Each row is a point on a landscape with many valleys, with its height.
A ball rolls from a point to the lowest of its 2 nearest points, and stops where none of them is lower. Distance is the straight distance between rows; heights are no part of it.
Nemaf: [118 109  97 139 113 111 121 114 117 158 134 165 169 129  92 111 181 119
 126 140 139 119 151 149 108 133 136 136 126 106 149]  h=385
luno: [132 103 134 139 119 119 139 130  93 132 139 105 123 123  92  98  84 141
 103 179  79 142 139 107 174 134 142 110 129 139  80]  h=362
vubi: [148 125 169  83 102 112 155 168 144 198 186 157 147 156 126  88  82 110
 120 159 125 142 165  82 169 135 128 119 125 128  97]  h=521
Faz: [109 112  97 177 129 111 156  69 116 125 109 160 168 135  40 130 188 137
 126 165 103 117 135 145  75 123 109 122 126  61 158]  h=389
Getu: [ 97 154 114 132 157 147  87 138 168 127 118 177 139  63 143  86 186 126
 151 122 171  82 130 172  93 112 119 174 130 159 156]  h=245
Lenuk: [134 131 163 106 107  94 179 116 144 116 134 135  93 216 155 133  63 104
 150  95 112 161 146  50 164 150 104 106 113 119  84]  h=627
badu: [124 182 112 154 196 142 114 143 167 102  94 135  93 106 102  89 126 140
 125 131 130 158 138 172  93 115 140 139 113 131 145]  h=564
Sinim: [134 145 151 112 133 141 131 133 123 118 137 101 104 135 172 131  97 143
 109 132 112 120 107 108 175 124 132 107 124 174  89]  h=404
lat: [128  95  77 147 135 131 121 124  51 112 110 118 145  87  97 149 167 135
 105  95 124 107 104 128 125 104 161 136 143 109 133]  h=390
Lugid: [148 135 169 101 145 150 120 176 127 158 165 104 108 129 149  99  40 134
 106 160 106 152 125 111 193 118 154 136 129 159  86]  h=567
tibez: [132 135 138 146 135 126 126 119 133 129 129 109 135  98  70  84 123 148
 111 197  93 138 150 153 119 135 132 100 125 146 112]  h=701
Maf: [140 164 173 138 151 120 110 135 151  92 156  49 148 113  84 113 101 134
 147 178 122 152 103 166 130 154 101 101 126 142 169]  h=748
sena: [129 127  90 150 130 126 138 133 128 155 134 157 109 154 111 131 127 138
 108 136 121 155 177 135 103 115 168  99 119  96 104]  h=352
Solad: [103 135 153 101 138 131  93  93 133  98 127 129 142 121 201 144 167  95
 176 103 186  78  79 126 141 172  83 162 114 156 162]  h=274
suvu: [164 165 152 108 128 147  90 179 169 163 156 102 134  89 115 115 121 142
 124 154 153 157 122 186 107 128 143 145 144 146 179]  h=647
mopo: [149 105 133 128 137  93 110 121  84 105 134  74 162 127  67 118 143 101
 146 140 127 164 103 124 131 161 125 159 123  97 171]  h=265
Nif: [150 147  91 172 208 142 131 135 134  66  83 107  91 129  51 127 130 134
 125 134 111 162 142 159  88 115 164 149 141  66 155]  h=517
dume: [181 118 161  98  91 148 168 175 149 111 144  76  63 199 151 173  57 123
 107 112  99 175 135  84 173 135 141 122 143 112 103]  h=598
karez: [116 132 153 123 134 120  97 118 100 102 134  75 161  74 117 101 127 139
 135 158 120 104  85 145 151 130 110 133 134 171 128]  h=244
Nokon: [146 111  73 182 172 138 135 129 116  77  86 122  77 148  79 150 111 126
 120 141 101 170 166 142  88 123 175 131 133  83 117]  h=545
dofud: [ 86 140 129 149 156 113 122  73 132 101 118 147 150 119 116  80 151 119
 152 159 129 116 122 143 109 138 110 117 106 131 119]  h=675
Vovap: [137 115 137 146 137 134 137 104 102  71 113  91  85 154 129 137  81 128
 125 139  91 150 113 106 153 142 132 117 121 138  88]  h=438
nusa: [116 132 120  95  83 133 146 123 137 163 142 164 147 141 192 155 159 131
 110  87 140 100 132 109 123 109 128  97 127 143 108]  h=262
fima: [150 149 132  83 128 132 121 166 161 158 131 126 118 163 195 151 132 119
 126  84 176 175 119 126 118 117 155 141 134 101 155]  h=128
Pak: [142 115 125 117 161 130  77 137 140 102 138 101 149 101  88 126 162  90
 162 142 179 126  99 170 123 178 122 189 138  91 222]  h=592
lobi: [150  67  54 179 141 123 130 150  67 154 114 136 106 145  68 157 111 137
 112 143 105 161 181 105 114 102 192 114 139  90 100]  h=588
dapo: [124 120  99 143 155 122 105 118 122 132 118 144 165  86  57  99 193 123
 128 165 139 109 133 167  89 132 130 161 135 107 172]  h=430
zigar: [167 161 147 119 148 161 110 187 173 162 134 120  82 120 149 113  53 145
  93 150 116 181 152 152 138 114 169 132 131 151 112]  h=603
Sem: [101  99 140 144  78  90 136  62 133 135 140 176 177 140  97 120 181 101
 164 145 142  94 138 141 107 180  69 133 118  95 163]  h=482
Vuse: [153 148 184  84 133 132 152 182 157 172 189 128 115 159 147  96  41 107
 122 153 118 164 138  82 183 130 127 129 122 125  97]  h=544
Bas: [ 96  95 147 109  79  89 123  98 129 174 157 200 191 119 155  86 156 101
 156 150 159  80 157 109 139 147 104 137 133 144  93]  h=474
baguf: [ 95 165  71 151 208 153 123 144 167  99  81 161 134  94  63 109 182 124
 124  85 131 103 125 171  90 108 138 180 146  87 184]  h=566
dur: [130 149 183  60  48 107 193 130 164 167 161 183 166 162 154 141 115 108
 134  94 128  97 153  76 149 157  64  75 140 148 110]  h=454
nobav: [ 77 126  77 188 156 148 148  83 113  97  77 177 147  79  85 128 171 150
 114 124  93  62 108 153  79  80 115 126 125 103 132]  h=613
Kub: [123 140 162 118 113  98 139  99 127  82 138  78 134 176 146 139 124 108
 163 100 141 149  84 101 152 164  84 126 109 127 157]  h=374
rik: [105 161 101 156 183 145 134  82 118  68  87 144  67 159 177 147 133 137
 131  93 124 118 115 120 115 120 135 116 106 138  96]  h=455
supa: [135  94 104 172 106  95 155 115 116 170 141 172 129 183  68 115 115 145
 121 175  93 161 194  98 136 136 148 100 122  99  94]  h=644
vosu: [128  68 113 125  68  94 149 116  72 141 137 126 147 159 127 148 141 107
 119  81 120 133 113  77 150 123 115 135 112 117 124]  h=817
tabo: [131 138 172 108 117 136  85 132 156 109 165  85 153 107 154 138 139 104
 170 135 181 107  92 160 139 176  93 144 132 143 194]  h=752
Dar: [145 128  88 155 118 150 155 129 117  83 105 110  78 156 123 185 131 137
  99  98 104 146 132 137 104 120 162 115 132  96 119]  h=356
bafud: [130 109 124 166 112 121 150 117 127 155 130 149 120 137  66 102 111 156
 108 202  79 142 182 140 124 137 143  91 131 127  93]  h=672
Tato: [115 139 184 110  93  95 123 111 141  98 174  80 160 159 147 136 118  98
 189 116 151 123  98 105 160 186  48 113 115 150 174]  h=339
fum: [107  65 145  99  52  92 148 112  91 167 150 159 162 151 159 131 139 106
 134  84 130 100 117  61 164 128  86 137 117 140 113]  h=796
beve: [144 178 134 105 113 146 154 140 177 141 143 131 103 154 145 134 114 145
 107 134 122 151 168 150 108 138 140  82 131 126 114]  h=306
kor: [103 163 156 116 129 130 119  78 119  93 127 114 133 134 195 149 171 135
 151 110 141  82  69 125 142 144  89 125 120 176 145]  h=309
nugi: [137 133 161  88 128 119 105 149 129 149 155 115 144 129 171 106 111 112
 134 122 160 145 104 113 164 135 128 150 121 152 128]  h=225
timip: [110 129 133 150  97 101 148  74 146 139 139 157 167 139  73 111 182 129
 143 180 113 113 148 150  89 154  89 101 120  89 153]  h=439
poveb: [118 129 120 125  94 154 169 107 135 142 128 166  98 153 173 158 109 143
  99 115  94 109 165 105 131 121 129  67 123 143  69]  h=634
lon: [108  84 118 180 126  99 146  73  90 111  99 125 142 140  57 113 128 145
 130 178  76 142 132 121 123 137 127 110 113  89 107]  h=543
giri: [ 87 144  75 167 173 142 140 105 141 102  94 183 139 104  73 113 184 134
 122 115 121  91 131 165  78 105 133 143 127  83 159]  h=589
sikiz: [169 142 155 110 159 155  72 179 101 124 109  65 130  67 135 132 111 161
 118 123 148 159  61 169 148 120 150 162 167 162 172]  h=472
monar: [155 159 158 110 100 104 164 143 172 154 169 130 120 185 116 114  84 115
 131 153 115 173 177 104 133 159 117  97 122 106 123]  h=364
nedu: [ 94 140 157 117 132 102 130  89 113 124 134 148 145 145 175  89 109 117
 152 136 128 118 117  83 166 152 105 115 108 162  74]  h=721
fotal: [152 126 133 138 181 143 103 133  85  80  96  67  82 118 133 135  84 143
 117 130 105 161  90 118 169 128 153 142 130 150 101]  h=470
Matek: [147 181 164  66 112 155 132 165 195 164 146 122 122 143 205 146 122 140
 112 100 158 137 134 139 135 125 133  91 139 151 132]  h=296
kisud: [151 152 193  78 144 142  76 176 149 157 157  98 138 126 207 122  88 127
 152 123 172 154  65 128 172 130 125 153 139 163 155]  h=178
Kaner: [122 117 102 123 123 146 107 145  87 128 113 113 135  74 136 137 171 147
 103 104 136  98  98 150 128  95 158 144 140 153 135]  h=434
Vab: [152 171 126 151 202 151  95 164 148 104  79 115  72 107 132 108  88 147
 123 114 136 183 116 168 112 108 161 159 125 131 144]  h=587
gizi: [112 112 177  91 103  92 132 112 116 153 159 152 169 154 162  88 109  93
 160 119 141 120 127  71 173 147  96 132 114 150  97]  h=740
Ribo: [111 144  94 164 137 144 167  70 120  70  94 129 136 119  78 155 176 137
 106 116  92  92  93 156  78 119  97 117 125  71 161]  h=304
sig: [ 79 131 138 145 137  99 137  62 108 120 109 168 149 130 152  83 123 134
 148 151 112 107 126 114 137 138 102 100 103 147  70]  h=702
pufun: [149 129 111 127 100 126 147 132 115 114 129  96 118 150 118 151 144 131
 112 108 120 152 123 133 123 131 141 117 120 106 142]  h=320
bot: [119 107 135 123 149 131 109  97  88  62 115  67 175  83  67 145 171 100
 148 145 130 101  70 151 124 148  92 155 138 105 195]  h=821
Lafi: [103  70  97 159  82  95 144  87  62 130 117 158 167 142 117 142 163 117
 132  95 115 109 108  99 123 130 113 136 104  97 127]  h=839
gisav: [146 108 143  77  83 104 186 156 156 159 136 135  99 214 171 173  97  98
 128  52 120 163 159  48 143 111 115 107 125 103 106]  h=551
kisi: [140 188 148 120 152 173 107 176 181 139 101 120  85  90 176 122 116 183
 106 116 143 140 126 176 117 100 145 121 135 178 136]  h=208
Doga: [141 173 187 112 163 135  71 157 138 128 141  84 135  92 178 109  95 148
 152 142 151 131  71 145 166 130 117 152 134 196 144]  h=130
kap: [101 165 115 132 123 150 153  94 150 131 107 183 105 129 194 146 136 154
 110 102 122  92 153 127 105 113 126  67 123 169  80]  h=616
moduv: [123 118 102 147 156 152 111 133  91 100  95 110 106  70 102 120 132 157
  99 128 110 115 113 150 124 101 154 128 132 156 112]  h=471
lemet: [110 115 124 117 121 135  97 110  84 112 121 115 158  65 162 133 181 133
 133 125 146  61  78 137 137 113 121 163 142 177 126]  h=473
lazo: [114 181 195  93 122 122 108 127 173 130 172 117 163 107 178 107 118 130
 164 157 155  85 116 133 152 153  84  98 142 199 118]  h=231
Koz: [122  84  26 187 166 130 126 142  71 142 101 157 114 124  68 153 137 139
 116 117 122 132 161 119  95  93 185 121 126  75 119]  h=558
todat: [103 127 161 129 126 119 110  85 106  67 139  45 177 109 101 140 147 112
 164 153 131 102  66 143 135 162  67 128 121 134 178]  h=795
zofi: [100  88 131 167 104  80 155  75  88 122 118 141 142 168  99 104 110 127
 147 142  94 140 130  89 142 143 111 115 102  98  93]  h=504
Nopon: [139 133 133 130 139 125  93 134 129 125 138  94 164  66  74 103 163 120
 133 176 137 117 114 177 112 133 123 155 139 137 172]  h=371
givu: [113  95 187  68  77  79 162 140 138 172 171 158 169 170 148 101  92  80
 163 104 144 115 132  50 189 152  57 132 126 147 117]  h=758
kef: [176 131 162 108 148 172 118 197 145 158 145 109  75 141 159 132  22 136
  93 149 105 185 136 125 173 106 174 140 139 143  92]  h=586
fos: [151 166 175  87 103 146  94 173 189 177 182 120 153 100 164 115 124 124
 127 145 167 131 126 172 129 142 129 135 152 160 169]  h=670
bigol: [138 143 192  37  78 120 169 165 175 187 186 163 168 149 170 127 107 100
 135 109 155 111 153  73 164 143  85 107 142 134 117]  h=478
nosu: [ 75 137 113 168 136 151 135  80 116  91  81 140 156  47  87 112 180 161
 117 148  93  44 107 164  88  78  89 138 134 145 128]  h=637
ter: [124 178 143 125 143 166 119 132 153 112 107 118  79 107 170 135 124 176
 102 122 119 116 127 156 133 111 134  98 127 194 110]  h=240
kile: [120 114 130 121 145 112 101 126 109 139 138 126 146 110 128  93 129 120
 126 141 143 135 125 129 144 125 149 148 115 144 111]  h=278
mak: [109 117 132  95  72 131 125 107 116 141 145 131 159 113 186 149 176 122
 131 100 148  75  99 124 137 130 105 128 130 162 132]  h=303
Madaz: [150 141 145  96 126 190 144 163 164 132 116 115  59 161 205 188  90 156
  89 103 116 135 135 116 159 109 155  98 148 163  85]  h=176
Zopu: [116 130  92 115 105 145 124 148 125 171 133 151 127 110 176 144 166 136
  97  85 154 111 143 133 108  87 166 117 134 133 121]  h=223
Gup: [120 111 121 128 127 132 146 101 101 117 118 134  95 170 197 168 115 133
 119  80 118 124 114  67 156 112 136 109 104 139  82]  h=407
Kiv: [167 150 130 101 129 140  96 173 159 149 137 108 130 142 156 143 143 116
 130 109 187 178 100 162 119 142 151 170 139  99 200]  h=171
Mab: [154  99  74 157 189 138 109 165  76 139  89 124 112  65  63 115 130 151
 107 127 117 144 154 147 109  98 181 139 149 125 130]  h=324
Bebes: [144 140 139 109 123 116 105 137 151 137 156 116 149 144 121 120 155  98
 153 130 172 154 122 149 116 164 128 152 123 105 185]  h=224
piman: [110 100  82 193 103 140 174  69  96  99  96 149 112 148 109 169 130 148
 105 125  76 113 136 130  97 119 117  86 109  82  98]  h=193
Tuf: [108 109  79 196  91 132 176  83 120 148 109 188 119 148 107 160 132 154
 109 140  81 115 174 138  84 120 124  66 118  85  94]  h=237
Nepa: [ 92 174 129 126 179 144  99 111 172  89 115 144 139  89 137 102 180 115
 158 122 170  86 105 178 100 138 103 162 125 136 179]  h=201
kog: [126 160 116 130 185 149 103 138 125  83  94  99 116 101 130 136 153 142
 132  97 156 135  75 165 122 125 140 166 134 128 172]  h=503
Zoko: [113  73 161  96  55  75 188 135 104 184 154 165 157 172 124 111 106 107
 133  94 104 115 136  42 182 127  80 127 127 135 102]  h=777
Buvi: [146 128 198  53  97 120 189 177 157 168 177 137 129 179 161 125  73 109
 129 100 124 130 138  53 187 132  84 109 127 131 101]  h=499
gosep: [107 108 137 101  70 134 103  92 160 119 158 152 160  94 157 143 186 100
 168 144 178  30 125 163 102 182  76 141 139 137 166]  h=708
Pev: [160 135 149 117 164 140  88 163  99 113 121  64 110  95 146 124  81 152
 114 126 126 165  70 137 172 119 157 152 137 156 122]  h=500
kosob: [126 107 144 132 130 128 113 116  77 104 120  71 144  79  91 104 101 151
 110 172  89 117 109 131 160 134 127 119 133 169  93]  h=305
fera: [151 116 120 114 126 171 150 158 158 123 112 120  51 185 203 204  78 123
 110  90 118 159 159  93 145 105 166 112 136 117  79]  h=150
nezi: [153 176 166  89 110 140 166 162 188 159 172 135 103 157 140 121  71 135
 105 156 113 151 177 122 145 145 131  82 140 130 103]  h=334
vef: [107 100 108 161  61 121 169  96 106 161 134 174 145 137 121 136 136 151
 107 137  86 102 157 115 116 123 122  78 127 119  91]  h=285
latu: [127 186 179  86 109 140 143 137 172 137 158 124 133 128 180 121 113 140
 125 129 139 108 129 128 150 139 107  82 140 178 111]  h=266
mik: [120 109  55 198 118 135 165 108 121 119 100 169  90 174  85 180 132 142
 119 140  94 139 192 131  74 117 157  92 122  69 111]  h=279
Deg: [ 98 111 113 127 115 109 106  97 136 161 141 184 174 112 134  89 177 105
 148 150 167  96 153 139 103 142 127 143 126 129 124]  h=429
Meb: [175 128 107 117 140 165 111 195 134 156 112 101  84 111 152 159  96 156
  84 110 136 172 133 150 131  91 192 139 147 126 126]  h=436
kuz: [141 125  63 155 150 166 133 168 120 108  91 121  65 133 135 187 125 151
  94  76 127 148 147 145 102  96 194 127 145 101 128]  h=384
lafev: [145 105 129 110 109 130 147 178 131 197 166 146 124 150 131 122  89 126
  88 146 110 145 176  89 158 105 164 111 127 121  80]  h=493
kip: [171 123 134 126 151 109 103 150  95 125 140  78 138 115  79 111 105 117
 124 151 123 182 108 135 141 143 154 153 132 118 146]  h=185
sefed: [109 128 112 163 147 124 154  59  98  80  93 152  92 176 181 160 126 129
 137  91 104 118 110  93 126 126 109 103 100 127  89]  h=435
ver: [ 79  92 153 129  60  79 146  66 111 158 141 189 192 124 147 107 148 120
 165 142 124  76 129 103 134 154  83 123 120 137  97]  h=509
guzot: [124 125 148 108  88 126 157 109 102 126 144 118 125 150 164 139 119 139
 117 106 108 108 102  88 168 129 110 102 116 158  99]  h=376
sim: [174 172 139 120 148 143  99 190 161 164 144 104 105 110 121 121  95 147
 101 151 133 188 139 173 112 116 168 144 143 124 152]  h=624
disik: [157 126 127 101  89 111 136 143 135 159 159 111 138 170 127 139 144 100
 126 110 147 169 137 114 129 139 136 136 122 103 158]  h=275
zelu: [159 131  88 155 156 108 115 132 130 178 132 162 149 141  46 106 164 139
 124 173 128 160 185 151  95 126 158 140 126 101 149]  h=437
Feka: [142 139 180  64  86 117 173 144 146 139 153 115 122 180 184 151 100 117
 135  72 135 130 107  55 184 136  86 106 130 155 117]  h=518
vuna: [141 153 124 103 149 151  86 177 156 160 125 138 122  88 176 118 149 135
 118 103 182 134 114 167 116  99 157 176 136 149 160]  h=121
tovir: [121 112  81 182 152 128 165  74 106  82  94 136 135 138  34 149 164 134
 117 146  82 122 121 143  81 116 122 120 132  46 156]  h=347
nurom: [116 123 115 139 171 127 130  93 107  69  96  93 160  95  37 125 173 118
 125 152 113 116  88 149 100 127 104 142 143  79 180]  h=844
tas: [160 115 117 109 122 154 119 191 123 183 148 117 114 115 134 130 100 140
  74 132 121 150 152 127 148  94 190 123 141 137  96]  h=464
Bul: [109 110 126 119 151 136  84 107 148  86 129 122 159  92 106 126 174  89
 171 143 173  81 103 162 116 172  98 185 122 105 200]  h=619
Kipen: [136 124  94 106 128 128 137 167 151 174 130 140 113 175 184 172 130 115
 114  75 161 171 165 102 119  92 179 129 120  88 126]  h=87
giv: [188 119 168  82  87 127 187 190 175 149 164 102  72 213 140 168  44 107
 120 106 105 178 167  70 157 125 134 128 142  90 110]  h=583
gabi: [161 147  84 164 212 146 107 171 123 100  80 117  59 120 102 133  91 136
 120 109 128 188 146 152 102 106 192 167 136 102 129]  h=609
zigik: [114 168 188 116 144 133  92 134 139 110 153  76 149  85 155 105 110 150
 154 166 134  94  89 150 156 131  98 121 130 215 123]  h=181
ber: [130  59  82 188 104 113 146 129  76 154 125 147 111 165  70 150  99 141
 118 160  81 154 183  95 134 121 162  98 128  90  80]  h=617
kufog: [127 101 143 117  36  81 171 111 131 184 162 161 167 168  98 116 142 119
 135 138 112 118 163  94 135 160  86 111 129 118 134]  h=383
tuvig: [118 116 165 101 102 146  67 120 162 108 169 107 148  81 169 144 156 103
 173 147 191  49 104 164 131 178  80 154 143 162 181]  h=732
fup: [144 109 120 112 144 140  54 171 146 167 140 153 146  60 131 101 164 101
 145 140 190 113 140 177 110 133 154 207 145 142 177]  h=294
neb: [109 135  69 160 199 130 120 129 106  81  93 137 104 144 124 134 143 118
 136  80 137 144 112 125 111 110 170 158 118  86 131]  h=501
linut: [118 167 119 141 199 146 106 122 121  87  92 122  84 130 168 130 135 150
 138  96 147 130  91 133 130 110 142 150 115 153 123]  h=477
Zose: [105  92 100 189 101 120 174  59  71  97  95 131 144 123  85 156 150 153
 108 128  68 103  97 135 101 116  98 108 109  79 119]  h=139
Mel: [120 114 142 127 126 122  72 139 117 132 130 104 173  36  87  81 157 128
 141 186 136  78 117 167 112 119 115 167 147 176 131]  h=433
bekuv: [162 117  99 118 138 116 117 175 132 186 144 133 122 158 137 140 119 115
 112 114 144 181 164 111 118 102 187 143 122  92 128]  h=134
miros: [153 100  85 167 173 142 112 152 111 110 103 126  67 151 114 145  83 123
 116 130 119 181 167 127 118 113 193 137 123  97  97]  h=569
notem: [115 111  53 164 183 130 112 146  92 123 101 157 122 116  92 127 152 126
 121  94 142 137 134 131 107  97 174 153 127  94 138]  h=526
tila: [127 142  90 125 138 136 107 153 136 156 125 149 132 106 137 125 174 134
 112 105 162 129 145 156  96 103 166 146 128 122 156]  h=177
Tal: [107 115 163 111  71 111 129 104 112 123 166 103 181 120 122 113 141 113
 147 152 129  98 100 122 158 159  81 120 128 155 134]  h=363
lag: [148 173 118 130 156 166  96 195 166 147  97 126 100  66 142 115 139 174
 103 101 156 147 132 185  99  88 167 161 145 154 168]  h=169
nupup: [109 104 131 159  89 104 161  56  91  98 109 113 161 129  82 138 153 135
 132 149  84 110  90 132 108 145  80 105 110  93 145]  h=202
vokud: [119 185 131 122 137 142 134 114 173 115 119 138 105 116 150 118 137 153
 114 128 126 125 140 161 103 123 126  88 122 151 122]  h=272
nim: [ 85 152  95 163 149 140 136  95 136 130  99 197 119 111 159 112 145 149
 122 117 122  91 156 135  97 100 132  93 112 150  76]  h=599
paze: [143 132 185  68  94 121 119 158 154 160 185 109 162 142 170 122 105 100
 150 115 164 130 109  98 174 157  99 132 132 145 146]  h=263
Tida: [130  83  96 115 119 103 114 160 108 202 153 157 152 149 137 119 132 102
 117 112 155 153 159  83 135 103 171 140 113 103 113]  h=190
mul: [144 148 141 139 126 125 156 124 157 113 137 124  84 183 127 121  69 121
 124 156  98 174 166 119 132 149 136 100 117 117  94]  h=395
vup: [ 94 147 131 112 179 143  82 113 152  89 122 135 134 106 177 120 166  97
 173 107 194 100  84 154 129 154 115 183 126 134 180]  h=239
Gav: [129  96 111 129 123 113 118 109  71 106 118  99 158 112 108 131 159 115
 130 111 126 129  89 122 139 130 130 153 122 118 144]  h=336
feve: [128 112  53 179 135 122 144 134 129 171 120 174  96 181  89 157 118 134
 120 156 117 154 212 116  90 108 178  97 119  81 103]  h=315
Noku: [122 180  92 165 214 156 129 142 180  75  81 131  96 107  62 111 149 140
 128 110 116 147 129 175  80 104 143 156 130  95 167]  h=542
dalu: [168 124 117 141 169 134  95 166 103 134 121  97 116  83  73 113 105 138
 100 152 113 178 134 159 122 114 170 144 141 127 133]  h=258
gisi: [105 134 165  97  71 116 143  95 119 133 153 126 161 127 171 130 142 127
 146 125 123  74 105 105 150 144  77 107 126 174 107]  h=341
gufi: [170 147 130 123 173 163  92 182 107 109  79  83  96  61 122 139 127 174
 103 101 137 148  88 169 129 106 160 157 163 147 160]  h=440
kalu: [101 131 130 132 149 114 113  86 138  93 130 124 168 109  98 100 169 102
 161 157 151 109 109 156 108 157  95 145 115 119 172]  h=648
tuma: [136 128  96 123 149 128  81 165 145 190 144 173 153  96 119  97 157 110
 126 141 176 139 164 154 103 110 169 182 128 132 158]  h=235
boboz: [112  96  90 174 159 134 126 108  81 110  83 130 124  81  68 120 143 154
 101 152  87 108 138 148 103  96 144 117 131 118 111]  h=508
Riv: [116  78 126 154  67 113 207 105 117 144 120 190  89 214 136 165  58 114
 134 113  80 138 189  53 145 138 103  80 121 103  59]  h=661
nazam: [127 112 153 112 100 115 101 129 112 130 163  79 176  90  94 105 141 123
 132 175 129 109 106 149 141 152 107 137 135 151 153]  h=307
tus: [139 124 100 115 151 154 127 160 144 148 113 132  81 162 192 167 104 137
 100  88 143 161 153 109 126  89 180 115 124 117  98]  h=119
buf: [ 74 132 118 162 139 126 119  90 117 128 101 174 143  73 135  87 144 156
 133 155 110  74 137 146 104  95 121 111 120 173  73]  h=572
Fikon: [138 156 133 128 188 148  97 142 130  78 104  75 140  75  85 122 153 129
 139 133 145 131  71 178 113 131 116 162 148 120 202]  h=530
lamu: [144 133 147  75  91 110 164 131 147 137 135 123 111 201 195 165 117 104
 132  46 146 151 118  60 146 123 105 117 119 120 121]  h=534
gotup: [127 166 186  92 130 140 102 120 121 119 140  80 131 141 210 159 142 143
 148 112 145  91  57 105 172 147  95 125 135 193 143]  h=340
vez: [106 131 118 144 112 134 152  74 107  89 108 108 158 102 101 136 174 146
 122 142 107  90  85 152 108 128  93 111 121 122 150]  h=257
ras: [ 84 156 122 135 122 148 115  90 133  92 109 134 153  50 127 126 201 144
 135 132 129  36  91 173  90 106  88 148 138 166 146]  h=662
Tobo: [142 106 144 125 142 127 153 129 141 113 133 137  70 203 169 136  50  98
 129 112 108 168 162  63 162 128 151 123 111 116  63]  h=610
zamuk: [126 117 174  87  37  79 206 129 149 181 164 176 152 189 102 117 106 117
 141 117 112 117 164  68 149 161  52  92 138 125 130]  h=423
tavi: [120 130 140 101 130 146  56 153 168 145 141 155 136  61 178 102 160 109
 154 135 197  80 127 168 107 117 131 194 141 177 152]  h=293
nas: [120 142  83 166 191 145 127 116 131  71  83 135  59 171 162 149 111 121
 136  91 134 155 136 122 104 106 171 141 113 107  97]  h=476
geg: [ 95  91 155 124  39  83 160  65 125 150 138 182 183 149 134 129 157 106
 170 114 126  88 127 110 117 175  47 116 120 119 138]  h=522
zopa: [157 151 117 122 184 143  98 157 145 109 115  99 143  95  61 131 168 117
 139 134 160 149 101 180  98 145 135 181 155  85 227]  h=560
giva: [132 121  77 163 143 123 126 135 120 162 117 154 124 111  70 115 151 148
 105 158 111 139 177 151  99 109 168 112 127 112 121]  h=392
bifab: [143 112 139 113 140 116  69 165  95 152 142  99 162  47 115  82 126 127
 132 159 138 121 109 151 144 115 149 181 144 173 123]  h=494
Bak: [125 145 179 130 121 116 114 126 116  81 158  28 164 119 111 139 113 128
 155 148 120 134  77 135 163 163  81 108 123 149 167]  h=772
toda: [145 100 107 154 157 140 129 140 132 112 119 127  65 181 146 143  55 100
 123 138 116 180 175 102 136 123 180 129 118 113  70]  h=590
mugul: [151 130  91 135 160 161 112 168 107 113  87 100  78 105 146 158 130 162
  96  88 133 151 110 151 121  97 178 137 143 132 134]  h=408
Kapob: [135 109 137 122  78  99 202 107 149 122 111 174  87 230 154 170  72 104
 142  77  99 151 180  51 131 138  95  91 121 111  74]  h=645
Teba: [169 118 156  82  87  91 198 174 174 155 154 131  92 236 134 149  63  95
 132  89 113 169 177  41 145 129 110 115 127  91 110]  h=568
Mabo: [117  95 132 165 118 109 155  70  83  71 104 111 102 173 114 141  93 131
 138 137  72 142 116  91 147 147 106 114 107 118  84]  h=466
Misi: [141 159 147 137 148 139 114 139 150 109 129  81 121  91  86 103 116 148
 116 169 111 150 118 169 115 130 123 107 132 150 149]  h=726
Kovi: [128 112 196  84  72 107 114 141 149 130 194  95 168 139 150 125 103  87
 176 130 168 103 109 104 178 187  56 135 128 155 169]  h=302
babib: [103  95 106 136 144 119  94 128  77 151 121 139 157  87 142  88 138 127
 126 134 138 103 124 114 145  94 159 148 122 166  80]  h=331
favob: [153 148  86 162 191 116 118 138 131 123 114 136 123 133  61 106 150 126
 131 151 130 172 155 153  91 119 161 154 130  78 159]  h=483
tel: [124 122 117 174 134 128 162  89 147  77 103 146  71 193 133 139  81 115
 137 154  93 161 176 123 112 149 138  90 117 102  74]  h=424
Roka: [103 144 135 117  89 149 121  91 158 112 142 140 162  80 145 137 198 125
 145 138 153  52 111 178  94 150  82 123 138 149 164]  h=687
lezo: [120 105 125 123  72 107 147 112 117 166 149 156 159 137 127 117 153 123
 118 134 124 115 150 123 123 134 129 109 129 119 118]  h=335
detu: [ 84 107 103 188 138 131 135  78  94 114  87 157 133  84  95 105 137 170
 116 169  82  91 135 147 107  98 128  98 115 137  79]  h=541

For each start below, name the point where the ball stops.
lafev -> Kipen
gufi -> Kipen
tel -> vuna
giv -> Zose
favob -> Zose
geg -> Zose
ver -> Zose
kap -> kip
